A landscape with many peaks, sampled at points; each row gives a point and its height.
From any point a climber steps to the highest of the 2 points nearest to it. It stops when none of these is higher. Distance is the straight distance between rows; heights are no part of it.
Til: [ 15 -31 -14  11  47  24 -37 -35  15  -9  -8 -31 -46 -26  -1 -36   9  -3
  52  24 -29   2  15]  (h 4.78)
zapar: [ 31  -4  -5  11   2 -11 -16  50  30 -50  32  14  16  24 -28  -6  -9  25
 -53   7  45  10  10]  (h 6.41)
fepon: [ 21   1 -37  -6  18  17  -1  -4 -40 -11 -70  39  21  -3 -17  49  16  45
 -22 -18  56  -4 -32]  (h 0.80)
rul: [-33 -27 -27  44  24   2 -41  -5  -1  45  27 -68   5  37  30  -6 -28 -22
 -37 -30 -28 -20 -13]  (h 5.79)
Dugi: [-13 -14   5  28   7 -20  14  -7   3  18 -35  25 -17   8 -19   3 -48   1
   2  10 -32  -2  -7]  (h 3.25)
zami: [ -8 -14   9 -21  -9 -17  19  -8 -34  49 -16 -46 -30 -63  15 -42 -21   2
   3 -10  -8  -7  22]  (h 3.00)
Sadot: [-17  13 -12   5 -43   3  30 -22 -32 -10  -5  27  29  40  -9   6 -30  22
 -23   0  31 -36   9]  (h 1.94)
Rov: [ -8 -10  15 -13  28  26  32 -11 -43  16 -46  41  36 -25 -17  30  -3  29
  34 -21 -31   9 -29]  (h 4.03)
gal: [ 14 -12 -13  23  28   1   6  12  39 -60   1   7 -13 -38 -14  -6  16 -14
  17   9 -13  -4  12]  (h 5.21)
bap: [  6   9  -4  23  -9 -36 -22  31  59   1  71  -3  53  21   2  19  11  13
 -17  36  42   2  -3]  (h 6.57)
lum: [ -2  -2 -18  39  -3  -5 -33  -8   5  18   6 -48  14  69  11 -11 -64   6
 -53 -20  25 -22  26]  (h 5.43)
tafuf: [-10   3 -25  24 -14 -38 -11 -16 -26  46 -16 -53 -21  24 -14 -11 -29 -13
 -35 -24 -19 -31   2]  (h 5.42)
maro: [ 20   3 -48 -10  17  41 -18  16  -7 -32 -34  55  20   7 -20  27  -6  41
 -42  19  81  -3 -29]  (h 1.29)
Sona: [ -9 -18  -3  13  10  -1 -14 -53 -28  15 -32 -16 -38 -49   9 -37 -24 -23
  30 -16 -50  18  -3]  (h 2.11)
buni: [ 18  28   6  10 -25  13  15 -47 -10  43   3  22  30  41 -34  16 -74  22
 -19   4  17  38 -13]  (h 0.85)
madul: [ -1  10  -1   2 -18 -32  25 -55 -16   7 -44  45  -3 -29 -37  25 -36  34
   7 -24  17  -1 -11]  (h 4.73)
duziv: [-13   7   4   6 -34  -9  10  -7 -29   2  18  -7   0  40   1  23  -2   8
 -26 -16   0 -38  17]  (h 1.51)
Fimep: [ 10 -17   4  31  20  -5 -24  30  47  -5  63 -54  26   2  -1 -22  14 -25
 -26  -5 -37  -5   5]  (h 1.61)
gabig: [-24  15 -27  -7 -18 -35  12  -4  -3   0  26 -23 -17 -25  17  13  45   4
  24  41  24 -51  -7]  (h 4.58)
sezud: [  9  -5 -17  -3  14  -5 -13  33  37 -27  42  35  24 -14  -4  37  23  33
  -5  48  48  -7 -48]  (h 0.84)
Vezil: [ -2   7  42 -35 -20 -22  33 -24 -45  51 -36  18   5 -56  -3  19 -16  21
  28 -43 -13  38 -13]  (h 3.60)
Kur: [  0 -25   7   7  34  22 -15  29 -32   4  33  14   2  11  19  33   3   6
  16  12 -26  29 -11]  (h 1.05)
telub: [ -4 -21 -15 -38  16 -23   8 -39 -16   9 -12  11 -53 -43  15  10  29  17
  47   4  16 -39   9]  (h 3.98)
Vokap: [ 21 -30  27   4  10  12 -26  18  -3  21  -3  23  42  48 -14  -3 -72  26
 -76 -34   8  66 -19]  (h 3.48)
zuv: [-10  32 -19   6  -5  -4  30  10  22 -15   8 -66  12  -3 -16 -35  38 -30
  11 -13 -26 -48  26]  (h 1.25)
bom: [  4  -8  24 -37 -12  -9  15  11 -25  41 -11 -29 -42 -28   4 -37  14  -3
  18   2 -10  -7  39]  (h 2.41)
dev: [ 11  28   1   8 -16   4   0  32  23  -7  32   0  34   5   7  43  49 -17
  17  23 -10  43 -12]  (h 5.91)
nubil: [-10 -36  -9  31  15  31 -23 -13 -11   3  -9 -22 -19 -22  13 -44 -19 -45
   3   3 -59  26  -6]  (h 1.96)
Nutos: [  7   0  12   4 -21  53 -36 -13   7  25   2 -15 -34  16  -4 -66  30 -72
  -4  -6 -48  21  -4]  (h 1.79)
mubit: [-42  15  -8  -9 -43 -30  48 -30 -37 -17 -25  20   2 -20  11 -15 -24  22
 -11  -1  34 -42   7]  (h 2.50)
Foza: [ -1   4  31 -35 -25 -10  41   7 -39  67 -23  25   2 -13 -11  13 -21  16
   3 -27 -10  17  -6]  (h 2.84)
satu: [ -1   1  -5  24  -4 -28 -20  37  16 -13  63 -16  13   6   6  35  19   2
  12  37   1  20 -12]  (h 5.92)
Gasi: [-34   1   2  -9 -11 -18  59 -42 -25  -7 -34  10   2 -36   9 -17 -17   9
  32  -2 -15 -39  19]  (h 2.94)
Fekem: [-14   9 -29   6 -13   4   4  -1  15 -26  37  14  17   4 -11  12  24   1
 -26  29  35 -74 -21]  (h 4.83)
sopad: [ 14  26  18 -53 -10  18   3 -15   1 -26 -32   8 -37 -37  -4 -32  50   4
  61   3  15   9  25]  (h 3.99)
Kobag: [-20   0 -40  37   3 -12 -27 -13  -7  38   3 -76   7  52  -1  -4 -42   0
 -51 -35 -14 -30   1]  (h 6.47)
deku: [-12  -6  -6 -11  10 -12   0 -38 -10  28 -44 -66 -48 -57  15 -57 -18   4
  34 -10 -11   9  17]  (h 2.43)
boli: [ -2  24  -2  17  -3   7   2   5  26   7   3 -67   7  15  -2 -41  32 -65
  -9 -32 -44 -30  19]  (h 1.36)
Niteg: [ 19  29   3   6   4  31  -4   0  35 -44   5   6   6 -20  -5 -11  47  -2
  62  41 -10  42   3]  (h 4.62)
redem: [ -6  -2 -11 -14  17 -15   0 -23 -13  -1  22  -8 -40 -35  17  14  45   9
  56  38  13 -37   4]  (h 4.20)
gez: [  2  -3   4   8 -42 -42  -6 -27 -49  38  -6 -20 -34 -27 -14  -5 -27 -12
 -29 -31 -29  -1   1]  (h 4.30)
nula: [ 31  16  12  -9  -3 -43 -34  32  60 -24  66  -1  52  28 -23  -9  -4  24
 -45  10  62   7   4]  (h 7.58)
roru: [ 23  -8   9  35   9  26 -42  17  41   7  54 -64  18   7  13 -35  27 -42
  20  18 -42  23  -2]  (h 1.66)
zepeb: [ 13 -14   4  47   3  -7 -27  23  27   1  38 -37  -8  26   0   0   1 -38
 -44 -29 -31 -17   8]  (h 1.53)
Badi: [  7 -12   2 -26  23  53  24   8 -36   2 -31  30  32 -10 -10  31  37  21
  27 -15 -13  -9 -14]  (h 4.46)
zal: [ -3  31 -12 -43 -30 -14  13   6 -11 -30  -6  28 -23 -51  14  14  49   9
 -12  -3  47 -42 -25]  (h 0.54)
Sim: [ -9  39 -26 -33 -18  -8  -2 -19  15 -34  19  38   0 -46  29  35  49  -1
   5  23  21 -42 -46]  (h 0.67)
Pobo: [ 10 -13  28  34  -4   4 -52  29  18  -3  33  -4  15  55  17  11 -10 -20
 -64 -52  -8  15   8]  (h 1.43)
gedil: [  3 -16  -5  25  -1   8 -23  19 -43 -10  29  11 -10  40  16  46 -22  23
 -14   6  10  23  -6]  (h 1.01)
Zon: [ -9  -8 -10  -2  15   8  17  -6   5 -51 -11  43  -6 -25  -6  23  18  11
  16  12   4 -29   6]  (h 5.33)
debol: [-10   1   2  11 -28 -43  19 -43 -47  42  -9 -42 -18 -60  -2 -24 -36   8
  -2 -27 -28  -5   7]  (h 3.67)
Vutu: [ 13   3  -5  -6  -7  33  -9 -11  -7  13  -4  27  47  61 -20  13 -64  26
 -34  -1  38  35  19]  (h 1.26)
nim: [ 10   1   7 -12   1   1   5   7  -6   7 -18 -11 -42  -3  -6 -14  20 -30
  22  16 -32  -2  16]  (h 2.62)
puda: [ 27  -2   0  31  -8  -9  -4  49  28 -42   5  14  -3  27 -25  10 -18  -5
 -43 -11  -4   7   7]  (h 6.03)
nuzo: [ 10 -30  -4   8  45  10 -24 -48  18 -25  -3   1 -45 -30   3  13  20   6
  66   2 -11   6  13]  (h 4.57)
visez: [-14  33 -36  23  11 -21  25  11  35 -48   6 -57  10 -10  -5 -13  30 -26
   6  22   0 -40  12]  (h 1.16)
mimup: [  9 -34  14  20   2  -8 -48   8  13  23  -3  12   4  48  -6 -25 -75  -9
 -78 -17  16  36   5]  (h 3.91)
Fot: [ -2   8  23 -27  -5  39  19 -34 -13 -34 -39  16 -15 -38   4 -41  20   4
  56 -11  -8  15  33]  (h 3.63)
Gam: [  4   7 -29 -12   9  -4  -5   4  51 -28  34  38  22 -41  -3  41  42  -4
  19  49  15 -14 -34]  (h 0.76)
Pav: [  1 -38 -10   2  30 -15 -10  14   5 -21  -5  51   4  11 -28  -3 -57  59
 -27  28  48   7  -1]  (h 2.42)
pez: [ -3  28 -11 -44 -28 -16  17  21 -31 -10 -20  30 -26 -10  -4  45  38  20
   3  -6  54 -16 -16]  (h 0.29)
pof: [  4  15   3 -10   4   3  25  41  45 -12  13  26  34  50  -9  31  27 -10
  -9  -4  10 -45  14]  (h 6.36)
toval: [-22  -4  28 -17  -3  42   8 -16  -7  45 -22  12   1  40  21 -26 -17 -53
   1 -23 -50  23   2]  (h 0.26)
Lis: [-29  -2  32  -9   5  11  16 -12 -32  61  -7  12   0  35  26  -7 -37 -26
  18   1 -51  32 -17]  (h 0.39)
Fetu: [ -7   3 -18  11 -31 -22  -3  -9 -44 -27  20  -7 -28  16  16  34   2  24
 -10   2  21 -15  12]  (h 1.24)
sib: [ -4 -29  26 -62  -1 -31  29 -36  -3  21 -46  30 -20 -75  25  14 -10  30
  43 -39  33  36  21]  (h 6.93)
Pibap: [  4  40  15 -35 -14   9  10  25  -4   9  10  -2  -3  -6   6  22  71 -17
  40  23   7  24  -4]  (h 6.56)
vasav: [  3 -29  30  10  35  37 -13  44   5 -13  28  -2   7  19  19   3   3 -18
  10  11 -35  35   0]  (h 1.12)
Tis: [ -5 -46  -4  30  14 -16 -14   2   5  10  -3  23  -8  20 -20   6 -63  23
 -20  25  -4   0 -13]  (h 2.88)
Mudo: [ 10 -16 -25  -8   3  28  -4   3  -7 -12 -12  47  19  34 -34  13 -45  39
 -38  25  62  -3   6]  (h 1.86)
Pamo: [ 14 -29   1  17   6  -8 -38  10  11   2  31 -26  19  49  -8 -41 -61  25
 -58  -1  35  -2  24]  (h 4.56)
dov: [ 16  21 -38 -14  10  20 -20  36  18 -33  -5  40  33   4   1  40  27  31
 -30  32  77   9 -58]  (h 0.99)
lus: [  4  17  -4  27   9   2 -35   6  45  38  27 -65   8  33  24  -9  20 -61
 -33 -47 -40 -30  13]  (h 1.44)
Fonil: [ -5 -14  -8  16  10 -12   9  13   0  12 -14 -13 -15  21  -7 -10 -12 -19
  10  19 -29 -28  14]  (h 2.89)
Kar: [ -6 -14  50 -41 -17 -25  38 -17  -8  46 -23   9 -13 -87  25  -4 -39  31
  25 -28  20  40  13]  (h 4.80)
Git: [-28  -2  16   7 -12   4  12  -5 -45  50  -2  29  -3  48  30  30 -35  -2
   8 -22 -22  18  -7]  (h 0.56)
Turus: [ -5 -10 -12  -1  -7  11  18  27  19 -31  33  33  34  34  -5  20  18  16
 -26  12  22 -51 -13]  (h 5.46)
Manul: [ -9 -10   3  12  11  37 -31 -34 -10  16 -17 -49 -33   0   9 -81  14 -46
   3   3 -45  11  -6]  (h 1.87)
mapeg: [  6   7   8  -4  13  -3  38 -24 -26  18 -70  50  29 -18 -25  40 -20  29
  11 -29  -3  17 -30]  (h 3.68)
befos: [ 26  11   1  29   4  -4  -1  49  39 -57  19  -9   4  -3 -15   1  10 -35
 -17  -2 -26  30   2]  (h 5.55)
feso: [-10  -9   2   6   7  11  -3  25 -47  28 -15  13  22  53  14  59 -19  28
 -13  -9  12  37 -18]  (h 0.81)
fuzu: [ 34  24  -8  29  -6  14 -23 -23  50 -17  22 -29   1 -35 -17 -41  40  -7
  57  40 -29  29  15]  (h 4.79)
bik: [-28  30  -5 -29 -27 -22  38  13  -7   4  15 -39 -14 -15  26 -19  35 -15
  22  23  24 -38  19]  (h 5.20)
fika: [ -5  -2 -17   4 -11 -13  13 -16 -18 -36 -40  47 -13  -6 -28  29   0  24
 -10 -11  11 -14   5]  (h 6.23)
Fozo: [ -2  25  16 -24  -8  24  44  40   7 -14 -21  18  33  30  -8  20  44 -20
   2 -18 -10 -21   7]  (h 5.41)
megak: [  0  -2   8 -19  20  36  21  32 -15 -10 -29  26  24  27 -10  21  26 -14
   9 -12 -34   6  -4]  (h 4.90)
sozi: [-17 -17   5 -55  13 -26  18 -39 -11   6 -35  46 -36 -49  19  24  10  25
  35 -11  30 -16   1]  (h 4.74)
fis: [  0 -35  33  -5  45 -15 -22  62  22 -10  25  -3  11  36  25 -10 -17 -10
 -27  -1  -8  29  -7]  (h 1.20)
Rateb: [ 33  -8  -5  31  32  19 -27 -12  45 -33  -2 -30 -21 -39 -20 -44  12 -18
  42  28 -37  11  12]  (h 4.97)
zesip: [-13  49   9 -36 -32   1  29  15   6 -22  16 -13   2   5  27   0  63 -33
  28  19   4  -2   7]  (h 5.98)
Bamek: [-15   3  26 -18 -10  11  46 -44 -24  -7 -39  -2 -19 -47  19 -50 -10  -1
  40 -10 -19  12  32]  (h 3.33)
Nik: [ 13  -9   0  17   2  36 -47   6  38  35  37 -43 -16  18  10 -43  31 -69
  -8   4 -34  17  -6]  (h 1.71)
sab: [ 11  62   9 -25 -17  30   5 -18  28 -54 -12   9  -7 -32   4 -35  62  -6
  63  23  15  38   8]  (h 4.41)
vetel: [  2  18  10  25 -23 -34  24 -50 -17  33 -12  13  -2   0 -33   9 -67  24
  -8   1 -10   5 -21]  (h 3.78)
motuk: [ -4  -9  45  -7  31 -19 -35  59  19 -13  36   3  32  63  41   3 -14  19
 -46 -10  29  28  -2]  (h 1.30)

Where does a climber stop that starts at each point below?
Gasi: Rateb
Rov: pof
Vutu: Dugi
sezud: Dugi
redem: Pibap
Vokap: Kobag

Call two points neighbours if one is among the 2 nearest of the other. Go from one point of each pair to the other, from neighbour to neighbour, staying as high as possible. Name the lowest point that can't be avoided.
fika / Pibap: gal
Kobag / Dugi: bom
Pibap / sib: telub
pof / madul: gabig
Pibap / nula: dev
